A landscape with many valleys, sampled at points; each row gives a point and its height.
From any point a ball rolls to the lowest of the 2 points nearest to it. It stops when none of these is lower. Distance is the straight distance between rows; heights are no part of it.
(1118): [ -2  22   6 -14  17   6  -8   8  10  -3  10 -16  -7  -3  -8   0  18   5
   7 -16  -4  10 -19 -31  15 -28 -47]  height 6.69
(830): [ 21  -4  20   8 -13   0  -4 -12   3 -14  -2  -4   5   0   7 -15   4 -10
 -31   9 -10  -3  -3   7   3 -15   1]  height 3.85
(691): [  0   2   0  16 -17   0   0 -14 -44 -13 -24   2   6  -8  25  -4   9  19
 -21  -5  -8  -7  25  25   0  26  11]  height 2.08
(19): [  7  -8   4  24 -16   7   2 -15  14   7 -31  -3 -10  -3   3  19   2 -18
 -29  13 -14  -6  19   0  -1  19 -16]  height 2.82
(13): [  6   1  -4  -5   0  -9   1  15 -25 -13   1   0  18   7  -3 -28 -11  10
 -15  -6  17 -13  17  27  -1  39  24]  height 1.93
(70): [ -5   1  -5 -18 -13  36  -1  -6 -29 -13  -6  -7 -11  -7  28  -6  10  13
   2   3  32 -19  22  21   6  24   9]  height 1.76
(1410): [-23  -7   5  20  11   4 -15 -15 -32  12 -10  30  18   4   6   1  11 -18
  16  17   5  12 -19   2   4 -12  12]  height 4.26
(538): [  0   5  -1  18  -5 -18   7  20  35   3  -5 -16  -1   6  -9  19   6  35
   9  -8 -12   9  32 -16  -3   4 -23]  height 6.01
(1442): [ 29 -17   6 -12  -6 -16  -7  -4  27  14 -23 -10   5  13 -33  -2   8 -16
  -3   9 -27   5  -1 -26   0 -42   0]  height 5.64
(266): [-10  18   8  -6   3   0 -12  -8 -12   3   3   5   6  -9   2  -9   7  -1
 -17   3 -12   3 -24  11  22  -3 -10]  height 2.65
(92): [ 33  -5   0 -29 -18 -15  -4  -9   3   9  -8   2   6  32  13 -17  -2 -30
  -6  -8 -22  19 -19  -6  -2 -31 -11]  height 6.57
(91): [ -2   6 -25 -35  -4 -14  17  -6  23 -10  21   5  -3  13  -9  40 -12   1
  26  -1  -9  -9  10   1  -9   1  20]  height 4.71
(1434): [ -8  12   1   4  13  25   5 -36 -30   1 -23  24 -27 -23  -6  16  -2 -18
  -1 -24  -9   5  -3   8   8   0 -23]  height 2.76
(480): [  6  -5   1  18   2  -2  -1  29  26   0  19  -7   1 -22   3   4  -3  -6
 -10   1   5  -7  -1 -28  -8   9 -12]  height 2.71
(1580): [  7   8 -15  36   3 -19   5 -22 -16  -3 -13   1 -24  -2   7  15  17   8
  -6 -19 -15   5  25  11   8  21  11]  height 3.17
(217): [ 13 -24  18  14  -7  -4 -12  11  21   4 -13   5  -8  -3  -8  -9   8  -1
 -16   4   7  -6  11 -31 -29 -12 -27]  height 5.44
(962): [-19   6 -10 -15  25   1  10 -11  11  28   4  20   8   4  -9  21  -7   6
  12  -5 -15  25 -14   5   6  18  10]  height 2.75
(1391): [  5  -6  -2 -23  14  -9   5 -19   4   3 -28 -14  22  27 -30   8   2   5
   6  21  -4  -9   9  10   9  -2  18]  height 3.43
(1500): [ -4  -1   5 -19 -16  -4  14   8  10  -9  -5  -9   3  31  27 -16  20  15
  18 -19 -19  12   3   6  16 -41 -19]  height 4.98
(581): [  7   6  -9  20   3  15 -19  -1 -12 -24  15  10  -2 -20  -7  -3 -29   3
 -10   3  24 -21  24  26 -10  18  -4]  height 2.69
(871): [  2  13  12 -10  27  -2   9 -10 -15  18 -15   3   3 -16 -14  -7  24  25
 -10 -19  -9  11 -14  -7  13   4 -32]  height 3.73
(15): [ -8  16   7  -6 -15   8  11 -13 -16 -14   7  -1 -11  -2  36  -8   4  -5
 -19 -11 -17   9 -12  18   7  -6  -5]  height 2.95
(1412): [  7  16  11  -7   5   6  12  10  30  13  13  -6   1  -5  -4   8 -10  12
 -24  -9  -9   0   9   1   6  40 -25]  height 3.24
(1072): [ 10  -7  12  10 -16 -13  11 -11   6   3  -9   7 -14   5   8   2  -8  -4
 -36  -5 -29  12   4  16  -7  19  18]  height 3.48
(85): [-26   3  -1   7  12   9 -14 -17 -40   6 -12  27   8   1   8   4   2   2
   5   8   9   4  -5  22   9  18  22]  height 4.73
(547): [ 14  -2  -3 -34  -5  21  13 -13 -11   1  -1  -2 -11   7  15 -13 -17  -7
   3   2  15   0 -18  -2 -13 -17 -19]  height 4.46
(1621): [ -3   6 -16 -29  26  10  25 -37   1   8  -4   3   7  12 -19   7 -11 -20
   4   8 -18  25 -29   9   7 -22  -8]  height 2.70
(884): [ 12   3  -7  15  -4  11 -18  -4 -42 -27   8   2   5 -33  -4  17 -24  -5
   6   4   9 -34  16   9  -1  21   0]  height 2.96
(736): [-13  -3   6 -25  16   4  14  -6   0  11  -2   7  27  24   9 -20  10  12
  30   0  -4  12 -18  15  21 -35 -22]  height 6.53
(330): [ 29 -14  19 -20  16  -4  13  -9   2  -6 -25 -17  15  17 -16 -23   2   9
  -8  18   8 -10   1   6   2  -8   8]  height 2.89
(403): [ 10   1 -10 -25   3  21   8  -7 -36  15 -14  -4  -3   5  17  -7   0  -4
  -2  -8  36 -15  19  23   0  49  22]  height 1.55
(1013): [-19  -2   0  12  34  -1 -10 -24 -14  12  -7  18   6 -18 -36 -16 -10   8
   9  15   9   8 -11  21   5  -7   9]  height 4.54
(1050): [  7   7  17 -28  16  15  12   0   4  12  15  -1   3  -1   2  -4  -7   9
  -1  -5   8  -4 -14  15   9  20   2]  height 3.93
(193): [ 18 -31  23  13 -20   7 -13  -5 -19 -17   1   5   4 -24  27  20   1 -36
 -23   8 -25 -28   5 -15   4 -11 -16]  height 1.69
(1387): [ -8  14  -9  -7  15  13   8 -34  11   0 -18   1 -17   7 -14  12  -9 -33
  -4  10 -14  26 -16   7  17 -23   4]  height 3.26
(126): [  2   1  -1   9   0   6  -1  10  16 -31  18  -4  20 -14   4 -14  -8   1
 -36  11   4 -21  16  23   4  27   6]  height 2.36
(1316): [-11 -14   0   9  11   5 -12  -4 -13  -6  -6  -2  -7  18   7  -1  13  -3
  33   9  27   7 -18 -11   0 -30   8]  height 3.46
(1116): [ -1 -12  19  -4 -29  20 -25  17  39  27  16  17  -7  -5  -4 -15 -12 -25
  -9   0 -24   7 -12 -25  -9 -23 -19]  height 4.86
(1504): [  6 -28   1  22 -13   7   8  -4 -13 -25   7  -4   0 -34  47  23   4 -18
 -25   7 -19 -25  12  -5  -5  -7 -23]  height 1.28
(833): [ 20   2   6 -24 -16  13  17  14  -2  -4  11 -11  -7   3  37 -18  -7  -7
 -14  -5  14   1 -17 -12 -16  -9 -31]  height 4.33
(60): [ -5 -16   5  17 -24  14 -15  17  25  29  -9   0  -8  -9 -15   2 -20 -14
  -5  16   5  -3  14 -19 -22  14  20]  height 6.03
(474): [  2 -13 -24 -38   8  -6  32  -6 -12   4   8  -4   9  17  21  13 -11   5
  31  -3  19   4  -3   1 -23  14  19]  height 3.89
(1588): [ 13  -8  -3  26 -25 -19 -12  36  -1 -20   6 -20  16  -6   6 -20  10 -12
  -3  14  19 -15   4 -25  -3 -11 -12]  height 5.32
(82): [ -5   2 -17 -11  -3  -6  -9 -19  17   8 -15 -10  -4  15 -22   8  -7 -27
  -4  18 -17  25  -5   6   5 -14  32]  height 3.81
(1348): [ -1   2   4  25   5  12  -7  -6 -17 -14  20  -1 -19 -20  10  13   8  -2
  11  -4  26 -15  -6  -3  12   2  28]  height 2.77
(80): [-16   3 -11  11 -26  13 -19   4  23   3  21   7 -17 -10   5  -1 -27 -32
 -12  25  -5   5  -9 -11 -14  -6  22]  height 4.59
(1342): [ -6  19 -27  -5  24  10  13   0 -15   9  11  -8   1 -10  18  -5  20  33
  11 -26  11   7  20  19  19  34 -15]  height 1.81
(735): [ -6   9   9   0  -3  12  -5   4 -37 -16  -6  -8   5   0  20 -15  13  17
  -2   8  25 -19  -1  21  16   4   8]  height 2.13
(298): [  1  -6   2  16  -9  -2  12  32  -8 -30  14 -12  28 -20  21  -7   5   0
 -26   4  21 -26  30  16   3  34   4]  height 2.26
(682): [ 14 -14   2  -6 -11   6   4  11   6 -12   6  -5   6   6  28 -22 -15  -6
 -25  13  16  -8 -11   3 -26  -5 -30]  height 4.21
(1510): [-24  22 -22  10  35   4 -12   4 -19   8  16  21  19 -12 -12   0  -7  12
   9  -4  10   6   7  22   8  34  -6]  height 4.12
(300): [-31  -3  15  15  18  10 -24 -11  -8  16   0  23  -5 -21 -30 -17  -2   3
  16   5   3  11 -18   2  10 -19   6]  height 4.45
(1278): [ -3  -4  31 -24   2  24  -3  -8  18   8  12  20 -12  15   6 -14  -5 -16
  18  -6   8   6 -30   7  17 -22  -3]  height 4.81
(956): [-14  22 -12 -16   7  -3  23  11  -1  -3   8 -20   7  -1  21   6  17  21
   7 -11   4   9  -7   1  16   1  -7]  height 4.72
(937): [  6  -3   5 -12  -9  -7   7 -11  18  14 -35 -11  -6  19 -38  13  -4   2
   4   5 -24   8   6  -7  -3 -22 -11]  height 5.90
(835): [  8 -41 -12  15 -18  -1 -22   7  30  11  -6 -11   2  -9 -12 -19   7 -34
  -4  14  -6   0   9 -43 -32 -36 -20]  height 5.43
(72): [ -5  -7  19   6   4 -24  -2  33  -1   6   3  -4  -2  11   1  -6  10  31
  28  -6  21  -3 -11 -18  -6 -15  14]  height 3.55
(377): [  3  -2 -29 -29  -3 -20  16  -3   3  -8  15  -4 -14  30  12  22 -14  -3
  22 -13   1  11   6   6 -29  18  31]  height 4.29
(1674): [-25   2 -26 -10  28  -5 -11  -5  -2  -8  10  17  26   5 -18  -7 -24  -1
  20  26  12  12 -18   8  -5 -10   9]  height 4.89
(1074): [  3  -7  11  24   7 -23   7  25 -12 -11   8 -12  -5   4   3 -16  23  32
  18  -7  24  -2   4  -1   4  -6  25]  height 3.74
(1069): [  5  20   4 -34  -2  24  15   6   3  14   1  -9   7   8  15   9 -11  10
 -17 -12  -5   2  -8  13   6  33 -10]  height 3.65
(893): [-11  -1  -6 -24   6   7   3  -3 -30   4  -1   8  11  18  20  -5   4   2
   1   9  16   8 -14  17 -10  21  23]  height 5.04
(1052): [ -8  -8   8   3 -22  23  11 -11  25   0 -34  -3 -19  33  -1  20  -7   5
  -4  -4  -2   3  37  15  -1  18 -11]  height 3.99
(660): [ 12  11 -18   8  14   9  -9 -21 -47   8  -1  14  -7 -22  -3  13 -15 -14
   0 -19   0 -18  22  33   5  32   8]  height 3.61
(1481): [ 16  13   0 -23   7   0   9 -12 -32   2  13  -1   1 -24  26  -3  21 -20
 -11 -16  -5   1 -35 -17   3  -3  -3]  height 5.03
(34): [  2  -6   6 -12 -20  -5 -11  18  14  33   0  -1  -4  -2 -21  -1 -30  -9
   7   4  -6   3  -7 -17 -22   4  38]  height 5.79
(1027): [  5  11  13   5  -5  31  -6 -15  -9  -8 -15  -1 -23  -8  -3  11   2  -8
  -3  -3  17  -3   4  -8  -4  -1 -31]  height 1.85
(1061): [  5 -30  11  16  -4 -10  -3  27  34  15 -11  -9  -1  -6  -2  15  16   9
   1 -10  -6   1  16 -41 -30  -6 -36]  height 5.58
(438): [ -1  -4   5  18  30 -11  -4 -14  -3   5 -13   0   0  -8 -28  -8  29  18
  11  -1   3  15 -11 -21  -2 -25   1]  height 4.48
(267): [ 12 -18 -13  24  -6  -8  23   5  10 -24   8 -18   6 -26  34  17  18 -29
 -34   7 -12 -13  13 -10  -1  21 -10]  height 0.74
(232): [  6  12  -8  -5  11 -18  12  18 -11  18   7   1   9 -14  -9 -13 -13 -21
  15  -3  10   6 -39 -32 -15  23  18]  height 5.34
(784): [-14  16 -10  20  17  -5 -23  -9 -17  10 -10  26   8  -9 -29  -6 -12  23
   3  -1   2   2   5  30   7  15  -2]  height 4.37
(1290): [ -8   3  19 -27  -2  -2  -8  15  18  18   6  14  18  31  -8  -4   9   7
  35  -6 -15   3 -23   0  20 -28 -19]  height 6.40
(762): [-15  25   8   5  13   0   3   5 -14  -2   2  -5  21 -22   4   1  12  18
 -22  -6 -15  -1 -11  19  31  17 -10]  height 2.39
(447): [ 26 -10 -10  25   8 -26  13  -3  20  -7  14 -23 -23   2  -4  11  17  10
  16 -12   9   3  20 -22 -11   1  29]  height 6.37
(1237): [  5   1  -4  19   4 -16  -3   2  -6 -12   0  -4   0  -7 -12 -14   0  -1
  -4   0   9   0  -8   4  -7  -1  25]  height 3.92
(1677): [ 19  -3 -12 -30 -12 -27  10  -1   5  15 -10   4  19  35   4  -3  -6  -8
  10  -4 -23  17 -29 -13 -11 -23  -4]  height 6.44
(89): [  4  13 -19   1  14  10  -7   5 -26   7  20   5   3  -4  15  -3  10  13
   0 -23   1 -10  25  26  13  49  16]  height 1.37
(986): [-15  -2 -13 -14  14  -2 -13   2 -12 -16  -3  -7  22  12 -27 -19 -14  11
  13  30  28  -5  -4   8  -2  -3  17]  height 5.02
(1185): [ 13 -20   9  17 -22   4 -13  -1   4   9 -13   1  12  -9  16  13  10 -37
 -30  19 -19 -19   0 -13   4   5 -20]  height 2.16
(456): [-17  -2   5  17  17   4 -14  -3  -9  -9   2  -2  -6 -11  -1   2  24   1
  27  10  37  -4 -16  -7  16 -13  18]  height 3.11
(390): [ -2   1  11  -2   7   6 -10  13  19  12  21   8  -3   0  -9   3  -2  19
  -2  -6  11  -4   9  16  13  28  26]  height 4.15
(18): [-13 -11   1  18   4  -1 -20  -1  -6  12  -7  16   1  12  -7 -16  18 -11
  27  22   5  14 -25 -12   9 -34  13]  height 3.83
(78): [ 12 -24  -4   3 -25  -3 -31   4  41   8  -5   9  15  -7 -22 -34  -6 -24
  -9   9 -16  12  10 -28 -16 -43 -23]  height 5.49
(195): [ 18 -11 -15  11  17 -18  10  -7  -7   7  -6   6  -5   4 -32 -15  -8  10
  15  -3  15   7   2   3 -21  -1  30]  height 4.09
(911): [  8   4   3   5 -12   1  -4   3 -27 -13  -9   2  16   4   6 -12   9  15
 -29  -5   3 -18  31  33   9  41  16]  height 1.75
(706): [  0   5  -7 -14 -12 -14   4  21  29  -5  -8 -30  32  19 -10   9  -8  11
 -10  23 -21  -6   9  -3  -4  17 -17]  height 4.36
(142): [  2   8 -12   1  -6 -11  -5  11  -7  21  -4   8  -4  -9 -28  -4 -23 -12
  12   0  12   6 -15 -22 -16  15  27]  height 5.56
(1195): [  3  -5  10   5   5  15  -1  21  33  16  11  -6   5 -27  -9   4 -13   6
 -26   5   5  -9   3  -8  -1  25 -33]  height 2.97
(1146): [ -6  -5   0 -22 -13 -13   4   4  17   3  12   5  -1  33   1   2 -31  -5
  -6  10  -9  13  -5   6 -17  -2  28]  height 5.07
(355): [ -7   7  -9   2  -3  -2  -1  -3  -1   8   0  31 -34  16  -1   7 -34   5
   5 -21  -3  20  10  24 -24  18  14]  height 4.58
(1640): [-14  -5 -13 -11   4  -8   0  -1  -2   9   7  22 -18  12  -3   1 -29   9
  15   2   6  16 -10  16 -20   0  29]  height 4.84
(610): [-10  -9   7  19 -40  20 -32   4   5  34 -16  -1  -5  -1 -17  -3 -12 -18
  -1  17  -3  -3   5 -19 -10  -8  19]  height 6.23
(399): [-27   5  -9  -3 -13  18 -35 -11  -5  -1 -17   5  -4  18 -11  19  -2 -11
  -2  19  10   2   3  20  13  29  27]  height 6.72
(1553): [  3  -9   5 -28   5  19  20 -20 -21  13  -1  13 -25   2  16  -6  -3 -16
  14 -14  11  19 -24  -5 -15 -15   3]  height 4.69
(1584): [-13   2 -15  35 -15 -16 -26   0 -12 -13 -12   6  -6  -7  -8  -4  -8  -8
  -8  16  -3  -4  10  -2  -8  -1  30]  height 4.13
(1229): [ 17 -12  13 -13  20   1  14  -4 -10  -4  -5 -12   9   4 -12 -15  17   4
   8   4  23 -17 -12  -5   6  -5   8]  height 2.60
(1051): [  0   5  21  18 -11  28 -25 -14 -30 -11 -10  15 -20 -27  -2  30 -15 -10
   0 -10   1 -21  11 -11  -1   3 -36]  height 0.83
(200): [-18  -8   6  22 -17   1   1  26  39  14 -13 -13  -2   7  -2  18   0  14
  -5   6 -12   0  12 -20 -12   5 -41]  height 5.80
(768): [  4 -11  31 -27   6  13   3 -11  15  17   3  25 -24  14 -13   8  -8  -2
  27 -21  -7  12 -22  -5  -3 -30   5]  height 4.61
(1529): [ -9   7  15 -13  -1  34   7 -12  27  -1   8 -14  -9  16  14  14  14  -7
  -6   0  -8   1   0   7  34   2   1]  height 5.16
(1465): [ -6   2   5  21   7  -9  -1  24   0 -20  13 -18  -6  -5   3  -3  21  30
   1 -10  33  -5  12  -2   5 -10  -4]  height 3.84
(1534): [-10   6  -4 -14  29   5   9 -11   0 -11  13  -2  14   5  -2 -23  13  17
  12   0   1  18 -23   8  14 -42 -21]  height 6.59
(1064): [-11   6   1   7  -1  -3 -20  20  -3 -22   6 -20  18   5 -18 -19   5   6
   5  29  25 -15  -3   4  18  -7  11]  height 5.12
(253): [ 12  -1  25 -30  21  -5  15  -6   1  15  -8  -3   6   7  -6  -4  15  22
   3 -24 -16   6 -13 -13   2 -20 -26]  height 4.01
(826): [ 11   4   1 -17  10  -6  -8  -9  16  -3   8  -2   6   9 -17 -19   8  -2
  11   0  -7  12 -20 -12  16 -44 -30]  height 6.64
(1252): [ 14  -9  22  22 -12 -20   0   7   0  -3  -3   9   3 -10  11 -12  -2  -8
 -37  -3 -15 -14  -5  -3  -9   5   6]  height 3.72
(1268): [  9   9   7  11  -8  -9  10 -17 -10 -11  17  16 -23 -18  24   0 -10  -4
 -31 -15 -22   4 -10  16  -4  -2  15]  height 3.18
(659): [  1  -8   1   4  10 -30  15  37   6  -2  19 -14   0  -1  -4  -8   9   5
  40  -9  18  -4 -13 -34  -6 -11  26]  height 3.27
(1032): [-26  13 -20 -24  38   3  24 -27  13  13  -2   8  22   8  -5  14  -7 -10
   6   7 -19  28 -13  11   8  11  -5]  height 1.84
(788): [ -1  -2 -16 -20  -5 -12  -4   1  23  -2 -17 -23  23  31 -22   9   1  12
  -2  21 -19  -3  10   3  15  12   6]  height 3.98
(942): [ 14 -17  -3  13 -17 -10 -13  26  17  -7   4 -15   8  -6  -9 -21   1 -15
  -3   7  12  -6   4 -45 -23 -26 -24]  height 5.36
(570): [  0 -11 -14  16 -15  18  12 -17  13   2 -31   3 -12  13  11  20  -5 -13
 -28   2  -5   5  39  25  -8  27 -15]  height 3.40
(1246): [ -6  10   2  -2  -3 -13  10   8  12  -8  13 -15  -5  17  19  -1  16  19
   0 -14  -9  15  -8   2   7 -15 -10]  height 4.85
(417): [ -8 -10  -3  -3  10  -8   1 -12  25   1   3   3 -31   0 -25   6   0   6
  37  -8  -5  13   0 -26 -10 -51  -4]  height 5.33
(648): [ -8  11 -17 -36   9 -24  38  -9  15  -2  22  -2  10  10   2  39  12   7
  26 -13 -22 -12  -1  -6   2   1   9]  height 4.87
(843): [  1  -3  -2   5 -16  16   9  12  -1 -17   1 -13   9  -4  28 -18  -4   9
 -22  17  10  -9  10   6 -12  -4 -51]  height 4.14
(1254): [-18  28 -20  20  -3 -12  -7  15   2 -18  28 -12  -2 -25  13  12  -5  -1
 -11  -1  -4   1  -3 -10  11  15 -14]  height 1.95
(983): [ -3  15 -15  17  26  -1  -7  -8 -30   4  21  23   6 -33 -14   1  -8  -8
   7  -8   1 -11   2  23  14  30  13]  height 3.91
(1624): [ 16   5 -12  35  -5 -28  16  22   5 -27  17 -21   2 -30  22  18  20 -12
 -17  -9  -1 -11  22 -10  10  25  14]  height 1.21
(128): [-18  10  -3  19 -17   1 -26  19  -5 -23  -7 -19   9   6   1  -6  -1  11
  -5  32  22 -17  10   4   8  -5 -16]  height 5.20
(1539): [ -3  -3  -9  24  -8   3 -21   5   5 -15   4   6  10 -18 -15  -4 -18   2
 -19  15   4 -18  32  16  -9  31   9]  height 2.51
(596): [  4  -2  -4   0  -5   7  21  11   4 -29   2 -24   4  -8  34 -10  14  20
 -24   6   5 -12  23  13   4   6 -24]  height 4.04
(1600): [-11  14  17 -16  27  23  18 -30 -19  14 -14  17 -10 -19  -6  -9   6   2
 -14 -27 -15  14 -19   5  11  -6 -29]  height 3.39
(1143): [ 14  -2  19   9   3 -14 -11 -21 -22  -6  -9  11  -6  -7   4 -15  17 -12
 -16  -9 -12   6 -19   8   5 -32  20]  height 4.00
(1286): [  6  -2  -1   9  -6  11  -1 -18   2   7 -33  -7 -20  31 -10  20   6   6
  15 -10   9   9  24   4   4  21   1]  height 4.70
(977): [ -6  -3  -8  35 -34 -13 -26  15  -4  -6   0   7   5 -27 -14 -17 -24  -8
 -19  22 -15  -9   3  -1 -16  -7  17]  height 4.31
(679): [  3  -1  14 -32 -11 -16  -4  -2  11  21 -22   5   9  32 -15   1  -1   0
  16  -9 -34   6 -14  -4   8 -23 -15]  height 6.21
(1332): [ 12   7 -26 -12  -2  19   8 -14 -31  10  -4   5 -15  -3  20 -11  11  -4
  -7 -13   4  -7  38  28   7  45  18]  height 0.81
(240): [ -3 -10  19   9   2  -4  -6 -20  -1   0  -7  23 -23   2  -5 -15  -1  -1
 -13   0 -10   6 -10  27   7 -19  24]  height 4.16
(697): [ -1  10 -12  24 -14 -18 -10 -19 -28 -12 -22   5  -1   1  10  15   1   5
 -26  -5 -24   3  21  23   9  28  14]  height 2.58
(1541): [  8  -5  -9  20   6 -23  10  10  29  -2   5 -17 -13   2 -13  15  14  33
  14  -2  -6   2  18 -29   0 -10   5]  height 6.19
(190): [  2  -7  -8 -12  19 -23  22  14  -6  -5  10 -13  13   2   2 -11   6 -11
  32   8  28   1 -16 -18  -7   0  32]  height 2.99
(1021): [ 10 -11  20 -23 -21   7   2   4  38  18   5  10  -8   7  -7   4 -18 -15
   8  -7 -23  -1  -4 -26  -7 -37 -22]  height 5.01
(152): [  7  21  -9   7  -8 -12  10  27   0  -3  19 -15  -3  -4  13  13  -5  -1
  -4 -15   9   2  -4 -23 -14  18  -6]  height 2.37
(1339): [-13   9  18 -19  -2  25  -2   5  24   2  15  -4 -15  18  13  10  -3 -12
   8  -6  -5   3 -24   6  19  -9  -1]  height 4.97
(258): [ -5   5   1 -29 -23  -2  24 -14  17 -14  -5  -6  -8  35  13  13   5  11
  17  -2 -20  -3  11   9   7 -25  -4]  height 5.19
(1632): [ -7  23   3  -2  11   4   1  13 -21   4   5   0   8 -29  17  -6  15  40
  -3 -23   6  -3   5  26  16  23 -22]  height 2.12
(775): [ -2  10   3   1   1  15  -7  -1  17   8  13  17 -22   9  -3   7 -20  17
   4 -14   3   2  13  24  -7  25  10]  height 4.35
(1107): [ 13  -7  15  24   0  18 -12  -9  -5 -14   9   1 -29 -25   1  13   7 -14
  -4  -5  25 -12   5 -19 -10  -4   2]  height 2.42
(228): [ -9  11 -16  32  -9  -8  -7  19  17 -16  21 -13   4 -10  14  14   8  -4
 -17   1  -9  -4  19  -2  12  32  10]  height 1.59
(165): [ 11   9  -5 -25 -11 -28  11  31  13 -10  -5 -26  28  21  -5  -7 -14  17
   8   9  -7 -11  -3 -16  -9 -12 -21]  height 4.60
(535): [-12   5  -7  30  30 -19   3  -7   1   4  -8  -3   1  -3 -21  -1  31  28
  19  -6   3  11   4   4  14   0   6]  height 4.68
(1474): [ 18  -5  21   2   4   8   3   2 -23 -17   5 -22   9 -25   1 -23  16  10
 -14  -1  24 -24   0   5   9  -4  -1]  height 2.38
(210): [ 15   0  11 -11   9   5   8 -26 -24  10  12  12 -24 -12  17  -4   1 -28
 -11 -22   3  10 -31 -15 -10 -14   4]  height 4.88
(294): [ -9   0  12  24  -6   5   3  21  -1 -17  -2 -17  -3  -8  28   3  15  32
 -15 -10  17 -13  29  11   2   3 -28]  height 3.94
(854): [ -1  -2  15 -18 -14  -1   3   2  38  -4  11  10 -26  16 -14   8   5  -1
  27 -17 -20   5   3 -26  -2 -57 -14]  height 5.17
(1426): [ 15   6   3  -4  17 -13  11  -2 -26   6   4  -8  12 -21   4 -17   6 -26
  -5  -6  13  -2 -36 -26  -6  14   3]  height 5.18
(479): [ -8  12 -18 -23  25   0  21  -3   5  27  12  10   9   8   9  32   0   6
  21 -20 -10  14  -7   9   7  43   4]  height 3.54
(985): [-19   1 -12   3  33   9   8 -18  -5  -3  -3  23  17   6  -8  -7  -7  10
  20  18  15  14 -14  18  -1  -6  -1]  height 4.74
(280): [ 11 -15   1   2  24 -14   0 -12 -14   2 -24   6   2   4 -37 -15   3  24
  13   9  10  13   1  -2 -17 -31   3]  height 4.30
(1127): [ 23 -18   8  -1 -14  -3 -21  -6  16   9 -12  -3   3   5 -30 -26   6 -22
  -4   7  -5  10   0 -28 -13 -48  11]  height 5.54
(1649): [-17   2   8  10 -30  19 -33   4   7  13 -17  -4 -11  10  -6  12   4 -16
   6  22   9  -7   2  -6  10   2  21]  height 6.46
(599): [ 30  -5 -12  18  -4   1  -6  -9 -52 -10   0  13  -7 -27  -8  12 -27 -15
  -1  -9  -5 -28  40  19   1  25  12]  height 3.28
(167): [-32   5   1   9   1   2  -9   2  14  14   6  15  -7   6  -9   3   2   1
  19   2  -6  17 -23  -3   8 -23   2]  height 4.18
(1103): [  8   2  31 -38  10  -4  24   1  15  18   5  19  -4  12 -16  14   3  14
  15 -21 -24  -8 -13  -3  -6 -24 -15]  height 4.32
(40): [ -7  -8   1 -37 -21   6  10  -3  31 -18   5  -1  -3  40  11  16 -14  -6
  -7  14 -22   7  17  14  -8  -7   6]  height 5.31
(761): [-14  16 -18 -17  16 -15  28  -1   5  14  10 -10  10   8  19  30  17  14
  25 -17 -14  15 -10 -10   3  10  -4]  height 4.34
(94): [ -1   8   3  10 -12  18  -7 -33 -38 -17 -19  11 -21 -23   8  32 -12 -18
  -5 -18 -18  -1   9   3   6 -10 -24]  height 1.94
(722): [ -7  -5   8  12 -20   9 -17   7  33  11  15  10 -16 -19 -11  -3 -16 -15
 -14  11 -20  10  -8 -13  -5 -18   7]  height 4.75
(1479): [  2  -2  -7  24 -22  -8 -13  36 -14 -28   1 -19  20   3  19 -10  13   8
  -9  17  14 -16  13  -2   6 -21 -27]  height 5.27
(548): [ 16   6   1   9   4  -3   3  32  -7  -8   5  -9  16  -4  -4 -17  -5   5
  -2  -3  32 -20  20  11  -1  38   6]  height 2.10
(1173): [-16  -5 -17  32 -31   0 -23  13  19 -14  16   4   5 -24   7   0 -26 -18
 -20  33 -10  -8   1  -7  -8   5   2]  height 4.42
(1328): [ -2 -17 -10 -18  22  -7  30   4 -10  10  11   7  24  15   6  18   2  -2
  41   9  24  -2  -3  -7 -16  21  26]  height 3.47

For each start below, name the point where the ball stops.
(1640): (267)
(854): (1237)
(300): (1051)
(1553): (190)
(1143): (1332)
(1649): (190)
(706): (1332)
(399): (1051)
(165): (1332)
(1339): (1051)
(1529): (267)
(1510): (911)
